Each row is a point on a landscape with many valleys, with its height.
From any point a ball rolls to the lowest of the 2 points nearest to it. It stops when none of these is lower. Distance is the straight distance between rows; heights are no part of it.
K208: [ 95 150 163  83 120 196 125 128 133 104 144 122 149  71 103 159 124 100
 168 121 158 173 159 115  74 128 147 151 106 109 167 132  88 130 131 124
  90 139]  height 34.1
K272: [134 157 137 108 201 171 151  81 121  88 136 128 157  85 160 118 168 181
 179 122 117 150 154 104 144  52 121 185 145 165 126 110 169 160 130 114
  81 138]  height 19.1
K553: [106 111 135  86  75 197 151 154 134 130 145  95 134 121  91 132  80  66
 111  84 157 141 120 152  90 127 118 165  95  59 147 152 117 131 114 116
 116 169]  height 62.4
K499: [155  99  93 132 163 111 162 122 112 152 121 129 104 124  56 116 112 132
 110 111 130  89  97 123 210 165 112  91 153 185 132  97 157 102  74 205
 187 117]  height 72.2
K503: [134 173 155  79 161 179 137  92 142 109 139 128 155  31 103 151 157 152
 191 131 141 165 187  99 114 117 155 146 145 159 138 110 129 117 128 140
  88 127]  height 19.2
K700: [141 157 101 192 142 105 102  62 127 125 100 106 105 144  62 132 129 131
 138 142 116 122 126 159 177 159 145 123 122 188 163 135 130 112  97 167
 162  96]  height 40.9
K711: [137  86 128  90  76 132 147 155 135 150 136 107 115 121  92 166  92 107
 123 109 126 117 141 159 152 198 138 100 115 101  65 133 112 125 138 146
 175 100]  height 68.2
K579: [128  92 152  66 110 111 167 174 125 159 134 153 126 112 171 151 110 154
  87 112 113  96 148  88 131 169 131  60 159 121  28 101 129 116 153 156
 141 123]  height 44.7
K505: [131 171 107 189 140 133 107  51 126 126 104 105 115 138  71 119 155 136
 151 131 105 145 112 160 150 120 127 153 117 200 155 139 131 137 103 157
 133 111]  height 42.8
K546: [ 89 174 134 139 110 162 108 117 147 104 127 145 142 155 114 129 138  86
 129 143 153 144 119 142  67 117 145 157  98  94 234 135  96 108 114 111
  83 183]  height 40.2
K732: [137 147 145 145 197 128 126  92 118 103 129 149 154 112 193 119 164 204
 169 144  98 140 151 118 145  57 117 176 149 162 110 123 148 171 154 101
  99 107]  height 16.4
K108: [ 84 125 120 153  84 117  74 142 111 155 137 112 136 175 169 124  87 140
  91 118 118 110 107  93  97 132 113 133 105 168  96 139  76 175 168 158
 139 127]  height 29.1
K663: [134  97 113 138 105 177 137 123 122 153 136  70  95 139  49 129  73  78
 139  91 124 147 109 173 165 139 118 163 104 122 106 165 132 148  96 161
 172 129]  height 59.8
K716: [155 118 105 162 168  96 144 117 118  93 106 141 128 168 199  89 164 153
 120 147 111 121 103 143 162  75  95 158 139  76 130 137 172 153 118  64
 100 126]  height 21.5
K583: [115 131 130  48 110 209 174 148 140 101 144 133 145  58 108 150 102  58
 143  98 174 141 150 129  92 116 131 169 132  67 176 115 117 118 112 102
  95 172]  height 49.7
K5: [129 142 160 157 119  73  83 127 142 143 123 154 124 137 147 142 152 154
 138 177 110 114 152 147 128 167 168  67 139 162 113 118  87  94 150 122
 148  83]  height 39.7
K63: [138  99 144 127 126  85 122 153 128 142 145 114 131 144 193 126 135 158
 111 120 106  94 132 111 129 133 121 103 158 127  55 130 133 145 162 118
 144 115]  height 34.7
K46: [112 136 142 162 125 120  92 117 116 138 153 103 155 122 165 136 125 163
 140 133 100 130 140 109  95 128 120 138 130 170  62 143  98 192 182 132
 130 105]  height 38.8
K176: [136 186 111 156 124 119 121  91 141 115  99 139 104 124  46 140 145 117
 144 151 154 144 124 143 130 160 167 122  99 160 221 119 123  85  87 135
 116 136]  height 8.9
K948: [162  98 120 124 131 123 160 135 115 131 142 101 116 121 124 111 134 130
 118 106 121 120 119 125 148 128 110 134 140 103  94 152 148 153 129 118
 151 127]  height 30.8
K651: [160 123 111 114 140  79 181 149 144  98 109 182 109 124 119 134 165 142
 119 156 137 104 115 129 174 142 126  85 159  92 190 102 169  52  85  99
 105 150]  height 48.2
K444: [116 129 129 102 141 139 174 142 114 154 131 166 121 105 138 106 133 186
 117  90 133  97 113  62 145 116 106 122 159 208 123  87 137 120 121 193
  93 150]  height 50.0
K551: [101 123 144  57 127 209 144 143 151  92 152 114 160  84 139 150 106  61
 135 100 160 158 155 140  70 106 128 179 107  44 176 137 118 135 135  71
  91 172]  height 48.1
K740: [103 154 147 108 114 105 130 122 128 133 111 169 114 101 115 135 141 174
 137 136 139 107 147  92 127 166 155  76 149 203 117  92  86  97 141 181
 112 120]  height 49.6
K292: [138 146 120  76 152 141 185 171 155 108 131 195 152  90 132 151 130 108
 131 148 168 117 128 108 120 117 137 121 152  64 219  99 152  66  94  66
  61 193]  height 36.6
K10: [106 116 115 153 106 106 114 132 124 127 131 119 123 175 139 120 104 119
 106 121 132 103 112 137 113 136 124 127 107 122 138 141 108 135 143 117
 138 135]  height 34.8
K878: [157 161 135 163 174 131 126  88 125  90 106 131 130 111 130 125 192 145
 170 166 113 170 139 138 154  84 120 173 131 115 142 140 170 145 105  88
 110 109]  height 56.8
K295: [121 100 152  83 116 118 130 136  99 161 141 125 129 109 160 141 109 165
 111 115 120 111 140  88 133 172 130  83 156 162  32 121 103 151 156 175
 162 107]  height 42.2
K81: [171 136 140  77 116 134 177 150 139 106 116 140 112  46  39 155 127 123
 156 131 156 141 163 130 167 198 150  93 129 120 148 108 138  65  99 148
 128 125]  height 71.0
K15: [162 155 112 168 149 116 122  90 133  98  88 114 112  98  81 130 181 131
 159 163 124 171 134 155 154 116 154 135 119 103 158 148 171 113  85  94
 132 104]  height 55.9
K622: [119 144 113 154 151 128 123 119 116  93 128 139 156 185 182  79 143 137
 121 130 112 129  96 127 106  57 106 186 121 112 173 133 142 163 137  90
  66 166]  height 55.4
K109: [127  95 125 101 129 190 155 135 125 142 157  71 135 111 116 113  93  90
 128  79 129 148 111 135 111  77  97 187 122 105  73 166 157 186 146 132
 129 149]  height 45.1
K257: [ 77  86 108 125  74 188 127 176 128 186 141 112 105 190 128 103  57  71
  74  79 173 140  75 142 116 123 103 157  77 143 123 150 124 162 152 189
 147 169]  height 58.7
K581: [123 145 162  93 125 100 122 139 128 142 136 171 123  86 160 156 153 185
 138 154 116 120 162  80 127 151 150  56 158 183  93  88  87 111 163 156
 111 105]  height 47.7
K603: [147  91 116 143 143  83 144 154 124 122 118 154 128 189 191 107 164 147
  87 138 122 103  90 157 140  97  98 119 144  80 146 135 158 119 129  69
 113 142]  height 23.4
K500: [132 126 122 104  94 185 153 112 138 104 125  91 114 108  56 137  93  49
 133  86 154 149 108 188 112 129 130 178  83  71 176 152 133 123  94 112
 130 173]  height 61.6
K286: [111  95  94 106 164 159 162 172 128 126 153 136 145 162 170  82 122 103
  90  77 143 117  82 108 108  57  81 189 134  80 165 139 159 152 136 102
  89 202]  height 54.3
K163: [103 116 166  43 106 170 136 165 123 133 136 138 141  51 134 160  99 148
 128 110 139 126 185  69 111 171 138 105 137 139  87 102  91 131 155 162
 105 131]  height 30.5
K855: [112 159 128 171 136 120  84 122 125  90 157 128 162 188 198  93 128 130
 127 122  91 143 112 127  86  59 108 191 110 115 147 129 125 185 163  81
  87 160]  height 56.2
K179: [148  74 146  65 136 103 178 185 132 142 130 142 122 111 166 142 121 152
  95 110 123  80 131 117 156 175 128  53 175  82  40  91 150  91 149 119
 146 126]  height 45.7
K142: [128 112 126 117 137 120 143 144 123 136 136 117 131 145 161 118 127 149
 116 112 120 110 114 112 113 110 107 127 142 123 105 130 128 142 149 122
 127 130]  height 32.7
K197: [147 134 133 145 119 104 105 122 128 123 122 109 122 114 111 131 134 113
 154 156 114 144 149 153 124 152 150 107 124  94 124 149 134 109 124 112
 162 101]  height 54.2
K96: [136 165 122 129 152 148 151  94 141  94 114 132 119 110  96 119 154 116
 153 143 143 158 118 150 124 110 134 167 125 118 200 127 155 106  97 113
  85 154]  height 43.8
K857: [146 170 152 151 164 121 121  98 125  86 109 153 128 111 136 131 185 172
 169 168 118 157 151 132 128 100 142 151 143 139 164 126 146 120 139 107
  86 122]  height 55.0
K707: [161 123 107 182 158  72 111  83 121 134  91 145 100 160 139 123 160 170
 130 157 113 106 115 163 188 134 127  96 145 167 130 106 149 106 109 124
 161  78]  height 31.9
K238: [173 117 112 110 143 122 180 127 128 112 119 127  99  71  62 141 125 120
 147 124 152 121 139 129 191 189 133 108 147 119 133 106 168  79  87 138
 134 120]  height 71.5
K972: [ 87 104 110 125  85 164 126 166 119 155 144 129 126 190 140  96  80  93
  69  91 148 114  84 111  78 103 106 168  93 113 142 147 107 150 145 150
 130 178]  height 58.2
K996: [156  81 122 162 130  99 123 135 119 162 147  94 119 161 153 114  98 115
 104 110 115 118 106 135 151 128  94 120 135 105  71 151 157 167 133 121
 167 107]  height 28.9
K463: [113 121 117 110  95 157 138 108 105 146 126 102 114 103  54 139  92 120
 143 105 140 127 137 118 136 182 128 133 110 193 106 135  83 138 107 219
 155 111]  height 24.7
K93: [102 113 149  59 110 150 148 130 108 152 139 133 142  72 121 163 103 165
 134 115 142 122 167  73 114 175 130  89 139 156  55 116  92 150 152 186
 139 104]  height 37.0
K743: [139 144 153 121 115 117 106 164 157 119 121 164 135 122 129 153 172 113
 126 187 134 140 154 135  98 145 190  77 124  75 180 124 105  61 128  94
 122 124]  height 29.4
K978: [ 69 151 138 118 128 162  96 130 145  98 159 131 183 158 172 118 126  85
 127 100 125 143 126 117  47  74 131 191 102  84 193 136 100 157 144  92
  70 172]  height 43.9
K675: [128  85 109 136 123 100 125 162 110 182 146 115 118 194 159  98 100 124
  76 110 124  95  89 122 138 133 102  98 129 136  83 140 143 139 143 152
 172 134]  height 27.7
K962: [177  66 126  80 135  92 185 178 143 134 125 147 120 113 156 140 129 131
  95 118 120  87 128 159 166 159 123  81 160  44  65 119 178  98 121  86
 149 122]  height 46.3
K726: [ 99 106 115 159  99  76 106 172 128 136 135 148 132 226 206 102 114 127
  62 140 121  74  73 126  99 103 111 114 126 100 146 122 121 117 157 105
 117 140]  height 26.0
K450: [125 102 146 150  86 112  96 126 128 163 164  64 154 120 113 163  87 119
 130 114 109 147 146 136  96 155 113 132 114 128  28 160 112 202 152 129
 172  89]  height 48.9
K48: [132 120 143 126  95  86 100 156 163 121 112 144 109 135 122 156 130 103
 131 183 128 135 140 167 116 173 173  68 109  62 148 131 115  69 114  80
 148 116]  height 27.6
K464: [120  65 150  79  95 137 134 178 131 163 167  97 152 126 147 165  71 122
  99  89 129 148 148 102 108 165 107 133 120  95  19 150 116 187 173 148
 166 102]  height 65.9
K337: [155 133 139 171 126  98  86 123 125 123 143  99 135 117 152 128 130 139
 150 157 104 146 137 141 126 139 140 124 122  95  91 149 140 147 152  97
 144  97]  height 53.0
K325: [110 140 119 103 158 139 139 146 148  85 125 162 157 125 179 125 157 107
 128 142 146 130 136 119  99  85 130 146 133  64 194 118 124  99 132  55
  81 176]  height 40.3
K344: [154 164 162 165 134  85  65 131 145 137 110 158 125 121 136 147 178 149
 157 211 115 157 171 143 135 146 181  67 133 144 131 116 108  73 146 123
 142  74]  height 41.0
K305: [102 151 143 130 111 125 104 112 123 134 110 144 113 115 111 138 143 151
 142 145 139 130 141 111 122 149 153 105 136 180 151 119  85 104 134 167
 122 115]  height 51.3
K554: [161 118 126 180 164  66 118 107 116 112  94 152 111 164 189  98 175 171
 125 173 102 121 110 150 183  96 118 110 145  87 111 138 184 135 110  65
 139  93]  height 19.4
K827: [150 117  96 188 167 142 143  77 115 152 125  77  94 122  83 104 118 127
 141 114 105 140 106 134 190 102  95 155 124 189  81 150 160 163 101 178
 167 115]  height 56.4
K13: [172 107 125 187 146  55  90 116 121 137 122 125 110 165 194 101 141 139
 115 162  84 112 112 151 176 113 114 101 137 114  69 134 167 156 117  77
 186  87]  height 20.8
K959: [121 105 111 127 112  70 122 169 133 131 127 157 136 184 187 124 135 123
  85 148 127  85  93 147 111 125 119  92 139  68 134 129 133 103 125  80
 128 139]  height 24.8
K973: [129 144 109 137 111  79 128 137 139 130  98 167 107 160 115 127 155 139
 113 164 150 103 113 147 135 162 146  84 132 125 181 105 119  52 103 108
 131 133]  height 14.5
K811: [108  94 142  57  72 164 153 174 143 128 135 123 139 107 105 160  93  87
 112  93 156 131 128 130  91 149 129 147 101  61 130 136 104 125 135 110
 121 146]  height 63.3
K153: [133 165 108 161 140 105 130 107 133 107 103 175 109 154 108 130 163 133
 128 167 152 128 112 166 136 138 151 118 118 144 222 122 128  75  96 113
  99 128]  height 12.1
K271: [142  92  98 106 171 176 177 145 113 138 143 111 133 126 159  89 126  95
 107  75 146 117  97 117 130  56  87 178 142  86 136 140 193 159 132 103
 102 195]  height 54.0
K234: [154 150 103 177 184 103 143  91 100 135 102 152 110 158 146  95 181 194
 133 127 103 112 100 124 184  82 100 147 162 204 117 111 152 142 120 143
 127 100]  height 27.5
K426: [120 198 125 200 140 121  72  58 123 113 114 113 121 142  92 125 151 146
 172 153 112 154 132 156 123 127 152 155 105 197 172 136 100 132 122 160
 110  95]  height 44.9
K253: [ 86 184 149 100 119 187 123 108 145 106 130 138 168  98  96 138 137  83
 151 121 157 170 152 125  68 110 150 167  98 113 217 140  95 125 116 123
  83 174]  height 37.7
K8: [100 125 118  99 135 173 164 140 111 164 139 138 125 116 120  99 106 151
 118  79 143 108 107  68 126 127 107 139 134 222 105 109 115 152 132 230
 119 154]  height 51.1
K397: [125 102 123  69 158 178 166 139 125 111 148 108 148  79 156 118 113  82
 111  73 136 125 118 129 107  71 101 187 148  63 117 138 161 159 120  86
  97 169]  height 53.1
K279: [145 121 116 169 168 127 134 106 106 156 141 101 114 136 124 113 124 161
 139 105 101 133 121 102 161 105 100 136 150 212  63 135 137 176 126 194
 161 106]  height 54.6
K346: [129 160 140 144 145 111 115 110 125 119 117 136 129 119 141 127 164 176
 150 156 116 124 143 131 123 118 154 121 147 164 142 128 115 114 135 128
 115 120]  height 53.2
K320: [166 132 128 161 183  97 139  93 105 116 114 136 117 141 194 102 172 196
 140 151  95 120 126 118 173  65  96 148 161 152  83 118 161 162 133 110
 123  97]  height 24.5
K150: [131 139 147 177  99  58  46 134 151 126 133 125 142 159 179 139 125 123
 128 187  92 126 165 166 104 166 151  78 113 108 102 138 115 113 165  85
 170  78]  height 23.2
K531: [149 134 100 184 141  83  91  97 118 129 114 120 122 171 141 105 144 145
 123 146 110 112 104 146 170 124 120 122 127 151 122 132 130 123 107 135
 158  99]  height 33.1
K399: [176 164 173 171 148 100  79 128 147 107 109 157 126 121 140 143 198 159
 170 205 105 178 158 143 153 122 170 106 126 135 151 119 131  96 134 102
 125  85]  height 42.0
K67: [130 130  90 184 115 112  82  94 127 134  95 116 107 169  65 143 112 112
 127 142 132 102 115 167 165 174 153  91 111 152 191 129 115  88  85 155
 173  96]  height 39.5
K784: [134 174 151  92 147 161 154 120 155 100 127 156 139  38  59 140 157 129
 180 137 165 169 174  86 126 139 160 132 130 171 180  89 138  79 113 150
  77 147]  height 25.9
K177: [157 126 111 150 140  93 117 118 132 108 100 126 107 121  92 142 153 108
 144 163 128 142 132 161 148 151 155  97 123  97 159 139 150  82  90  90
 153 108]  height 55.1
K40: [127 107  94 197 104 109  70 129 101 157 129  97 113 213 125 114  80  93
  83 131 112  99 107 158 147 142 117 106 101 142 123 140 123 148 127 151
 188 103]  height 35.1
K524: [106 177 111 149 106 160 114  84 143 120 108 117 102 137  28 145 125 105
 138 117 149 135 111 151 118 154 156 143  96 160 215 130 105  94  90 163
 123 144]  height 11.7
K966: [130  89 114 128 112 116 110 132 111 179 127 123 109 165  94 131  93 108
  90 124 132  92 110 129 161 185 122  79 139 156  99 134 109 117 114 198
 204  82]  height 72.9
K23: [146 174 137 217 136 115  75  86 132  84 134  95 148 126 154 109 154 134
 173 182  87 191 153 167 123  95 142 173  93 111 133 144 145 168 142  86
 115  99]  height 48.6
K902: [ 91  91  90 111  98 192 158 160 118 197 136 131 103 168  80  89  71  70
  75  70 159 128  68 118 135 123  93 151  88 166 133 138 140 150 121 212
 146 187]  height 59.1
K748: [152 130  84 224 123 106  73  81 106 144 110 103 115 195 118 113 104 116
 121 147 104 110 102 160 171 138 112 110 115 164 124 135 131 139 115 147
 183  90]  height 34.3
K168: [127 154 146 104 183 166 149  97 135  97 127 149 144  60 139 137 163 174
 178 119 133 162 165  90 136  77 132 136 159 171 139 109 157 136 134 130
  71 139]  height 7.3
K237: [112 104 135 141 123 118 114 146 137 116 154 101 159 150 194 116 107 124
 116 110 114 138 122 117  77  84 117 157 114  69 109 150 135 177 158  83
 111 133]  height 48.5
K564: [115 100 124 133 115 142 130 145 130 139 158  79 140 147 151 109  93  97
 114  82 116 144 123 106  90  88 102 161 106  95  87 145 139 194 162 112
 131 139]  height 47.2
K358: [112 175 131 165 145 136 109 105 147  91 119 135 131 150 113 121 158 115
 153 148 139 155 128 159  89 110 152 162 100 100 222 139 120 113 110 104
  87 156]  height 41.9
K152: [ 74 136 149 136 102 125  89 130 117 145 163 115 164 152 190 124 103 150
 100 126 109 129 138  79  67 112 104 147 116 164  66 141  77 201 202 151
 129 124]  height 33.3
K246: [169 119 152  64 108 144 164 166 139 125 122 126 113  61  64 159 118 127
 161 136 140 144 175 129 160 213 150  82 140  96  97 105 131  85 125 149
 141 111]  height 70.5
K724: [ 90 141 147  96 103 165 140 107 115 150 130 105 121  75  81 148 114 135
 150 101 123 136 142 105 106 157 129 138 124 172  97 132  84 147 127 171
 126 128]  height 7.6
K455: [118 140 122  58 145 146 153 185 150  95 134 200 167 101 178 146 144 107
 124 143 164 119 150 107 109  79 148 122 152  58 213 102 129  80 125  49
  60 190]  height 38.3
K757: [136 130 133 171 113 109  89 113 127 146 166  75 163 115 139 153 109 129
 161 139  95 142 162 124 105 124 119 148 122 140  36 164 115 208 163 118
 155  90]  height 44.3
K883: [ 88 143 127  99 135 145 118 145 145  95 137 151 163 133 187 127 128 130
 127 126 133 137 130 109  71  87 136 141 123  99 186 124 108 129 148  85
  68 167]  height 41.8
K502: [159 137  94 176 196 104 161  84 113 124  92 171 100 150 108  99 170 184
 115 113 126  96  79 125 210 102  98 139 153 212 148  96 169 115  95 169
 132 116]  height 29.5
K147: [169  89 128 113 155  86 158 142 130 120 112 126 108 118 157 125 163 146
 114 147 120 120 120 150 168 127 126  95 163  48  84 141 177 110 113  60
 139 116]  height 47.1
K963: [122 150 158 125 104  89  98 151 158 122 107 195 120 134 133 148 172 130
 124 205 138 119 150 128 110 152 174  52 132 136 157  98  85  43 134 129
 118 114]  height 31.1
K405: [ 77 115 121 134 111 156 111 176 119 158 145 128 138 191 176  80  93 116
  71  88 140 110  88  80  80  88  94 165 118 156 122 136 109 176 166 142
 113 179]  height 57.9
K543: [144 156 125  66 146 166 186 148 160  92 127 166 145  54 111 144 141 101
 154 129 165 139 163 109 135 122 139 132 155  85 200  86 165  81  94  86
  73 172]  height 34.9
K33: [ 99 135 128 109 100 102 124 162 146 119 112 180 123 168 141 120 124 131
 103 153 152 101 118 131  96 146 145  89 130  99 190 113 101  82 128  95
 107 146]  height 16.5
K977: [ 83 140 144  98 117 178 118 144 146  91 149 114 176 115 156 141 107  62
 136 111 145 169 144 133  36  97 143 188  97  57 182 156 109 161 144  83
  94 163]  height 46.1
K25: [169 106 118 112 156  75 164 148 131 119 102 160 103 115 139 126 168 145
 115 167 132 111 106 149 187 141 124  82 159  91 117 113 170  80 105  79
 141 118]  height 47.6
K504: [150 162 158 157 160  85 102 122 149 100 103 186 106 158 152 127 207 161
 133 206 112 149 146 168 159 106 155 104 144 125 155 109 141  80 135  88
 111 106]  height 42.9
K240: [116 126 147 138  93  71  91 156 141 129 125 143 125 160 162 141 129 112
 112 171 119 126 139 154  94 158 163  85 110  97 131 133 113  85 143  86
 151 107]  height 25.5
K923: [159 130 100 171 162  78 139  91 125 137  83 169  99 170 109 115 159 166
 103 140 122  85  97 140 222 132 103 103 158 180 149  98 164  93  91 145
 158  98]  height 30.9
K856: [149 152 155 177 145 112  84 106 137 106 146 103 160 102 167 129 157 149
 181 170  97 181 171 126 109  96 150 143 115 112 104 153 139 171 160  90
 126  81]  height 50.8
K826: [136 166 148  76 158 173 175 117 144  94 132 154 146  29  98 147 144 137
 169 107 160 137 175  80 148 120 137 156 142 143 183  76 164  92 104 111
  58 165]  height 31.0
K510: [151 192 139 219 138 119  65  79 118 102 119 112 122 133 120 126 161 145
 178 182  89 181 155 161 134 120 155 157  90 164 154 147 120 148 137 122
 122  85]  height 46.7
K588: [145 140 117  96 138 106 200 159 141 120 108 175 116 106 101 128 145 132
 128 128 160  93 105 111 164 141 119 101 161 131 185  72 164  72  93 119
  95 154]  height 48.7
K734: [132 120 124 116 145 142 167 117 109 160 142 105 117  97 116 120 121 160
 132  87 123 114 124  94 139 126 105 120 144 196  68 126 123 156 132 191
 138 132]  height 52.8
K896: [112  99 155 127  79 142  99 128 119 166 154  94 131 105 100 168  83 128
 131 119 118 145 148 124 104 179 124 130 110 150  54 158  84 170 151 162
 176 100]  height 43.3
K294: [109 123 156  88 143 123 134 138 116 156 134 159 139 102 182 135 143 202
 128 126 107 105 159  80 119 135 138  81 169 177  55  99 112 135 171 157
 126 101]  height 45.4
K730: [137 107 136 141 137  71  99 128 125 156 134 124 126 158 193 139 135 164
 105 141  90  88 137 112 140 144 124  67 156 160  53 121 116 130 166 136
 181  95]  height 36.4
K637: [ 83 166 153  84 118 188 121 136 140 118 140 149 163  73 131 157 126 122
 150 141 150 147 177  94  84 130 148 122 113 140 167 113  79 118 142 135
  78 153]  height 29.7
K456: [174 111 121  99 155 135 175 123 115 115 121 106 115  78  97 122 137 140
 150 109 119 144 129 127 160 114 120 137 151 109 110 133 174 126  99 125
 119 120]  height 33.2
K421: [ 96 169 123 127  96 155 131  93 129 114 122 111 127 128  74 118 118 108
 142 107 152 141 115 150  88 133 144 157 101 161 191 141 100 112 106 153
 114 161]  height 15.6
K64: [ 98 109 134 121  70 151 114 122 114 169 126  93 107 125  65 157  76 102
 129 113 135 140 137 126 113 178 135 125  95 169  88 149  83 150 118 195
 172  90]  height 34.5
K190: [125 137 137 136 115  76  97 122 116 154 110 150 111 150 148 138 132 144
 118 154 111  90 123 128 133 157 143  63 148 171  88 115  81 120 139 152
 165  89]  height 38.1
K509: [101 131 101 136 162 157 146 138 120 111 126 146 138 177 145  94 137 113
 107 110 151 121  84 131  91  71  99 186 128  90 201 132 137 135 119  93
  66 202]  height 54.7
K474: [127 105 110 145  92 180 136 121 137 137 133  66 102 148  63 117  93  49
 117 103 137 154  99 191 123 114 115 178  87  80 139 177 143 144 102 121
 156 159]  height 60.9
K742: [141 107 109 169 133 146 134 107 115 148 143  57 109 124  73 118  90  86
 136 100 102 146 117 147 166 120 103 166 112 153  77 174 156 170 107 161
 181 124]  height 58.3
K119: [151 127 144  87 154 163 157 125 125 110 143  92 117  43 105 143 120 115
 171  99 137 163 156 133 127 118 121 143 134  92 104 141 147 143 121 119
 126 133]  height 36.5
K131: [ 84 139 140  69 111 152 142 131 122 118 134 150 150  71 108 139 130 150
 136 114 149 132 150  77  92 148 136 124 129 154 122 115  91 119 131 157
 100 145]  height 22.7
K326: [ 85 152 119 142  90 148 111 105 117 143 122 107 122 153  85 121 108 105
 120 103 145 119 107 132 100 140 127 153 106 177 163 134  83 131 112 192
 125 141]  height 20.0
K321: [132 114 154  69  72 138 144 141 137 125 127 113 116  82  62 161  95 109
 159 124 141 140 160 142 130 196 151 101 118  99  98 129 112 109 122 148
 162  99]  height 69.5
K262: [136 126 121  86 144 127 194 148 115 134 129 183 111 113 138 110 146 170
 121 100 142  82 114  93 162 116 114 108 165 168 160  72 146  91 107 152
  84 160]  height 49.2
K185: [ 67 149 127 137  91 115  97 118 116 147 119 140 125 168 129 120 111 136
 100 121 137 116 118  97  86 139 130 141 107 190 143 126  69 146 141 176
 126 130]  height 25.0
K556: [127 114 135 109 167 144 140 132 128 105 148 100 169 104 182 120 125 105
 128  99 125 139 136 127 105  68 116 184 132  52 116 149 157 167 147  65
 100 135]  height 50.9
K994: [172 117 105 120 145 113 163 111 121 124 111 139 102 105  74 137 128 148
 133 120 134 114 114 131 185 168 117 105 158 168 131 110 150  85  91 171
 154 108]  height 71.9
K126: [155 118 131 185 117  42  63 123 145 119 131 127 144 187 192 129 131 127
 113 174  76 104 127 160 136 140 134  86 125 109  82 125 136 136 151  73
 171  79]  height 21.8
K925: [137 160 120 111 157 171 176  92 133 109 125 128 130  83  81 123 151 116
 163  98 154 141 119 119 138  91 119 175 132 140 175 104 151 126  83 119
  97 171]  height 45.6
K885: [134 106 137  94 143 201 155 103 123 119 149  56 145  61  88 137 112  94
 166  89 128 171 139 144 121  90 106 193 132  99  89 160 154 178 124 121
 132 139]  height 41.4
K121: [114  84 145  63  85 152 150 170 132 144 138 106 140 112 137 153  95 110
 109  88 130 133 142 113  89 157 117 141 115  65  75 139 111 152 162 121
 138 126]  height 64.4
K420: [115 110  97 187 103  84  89 159 120 160 132 133 118 236 190  92 102 121
  73 131 112  82  83 117 129 131 112 105 122 133 108 128 120 136 156 126
 163 128]  height 26.7
K404: [150  89 103 117 128 125 139 142  98 169 113 147 103 155  78 115  96 127
  87 115 131  83 105 127 193 189 109  78 152 170 121 110 135 110  91 212
 202 112]  height 72.5
K886: [ 92 135 124 152 135 140  98 129 127 132 149 112 165 194 194  85 114 118
 106 102 114 121  95 103  84  68  96 187 113 142 123 148 114 199 178 133
  86 165]  height 57.2
K932: [127 113 109 153  81 129  98 115 109 152 115 102 113 172  74 139  91  97
 110 122 133 119 127 160 131 181 154  97  96 126 149 148  94 103 104 152
 173  95]  height 38.2
K59: [152  46 142  83  94 124 148 180 134 159 148  96 123 137 127 166  81 125
 108  95 118 119 138 135 140 182 123 107 137 101  21 133 126 151 164 145
 181  93]  height 67.1
K161: [110 104 103 159  84 133  83 133 114 154 134  92 111 186 115 123  86  92
  97 115 137 108 105 148 129 149 129 133  97 120 120 157 101 132 134 146
 169 130]  height 36.3

Where does a ball stop that starts at each point below?
K325 | K168
K743 | K554
K46 | K176
K675 | K554
K40 | K732

Call two points neighbours if one is among the 2 nearest of the other. Go from one point of each pair to the other, from neighbour to neighbour, staying as low as possible. Name the highest point that can't be avoided.
K554 / K131 | K925
K732 / K554 | K161
K176 / K554 | K959
K732 / K168 | K272
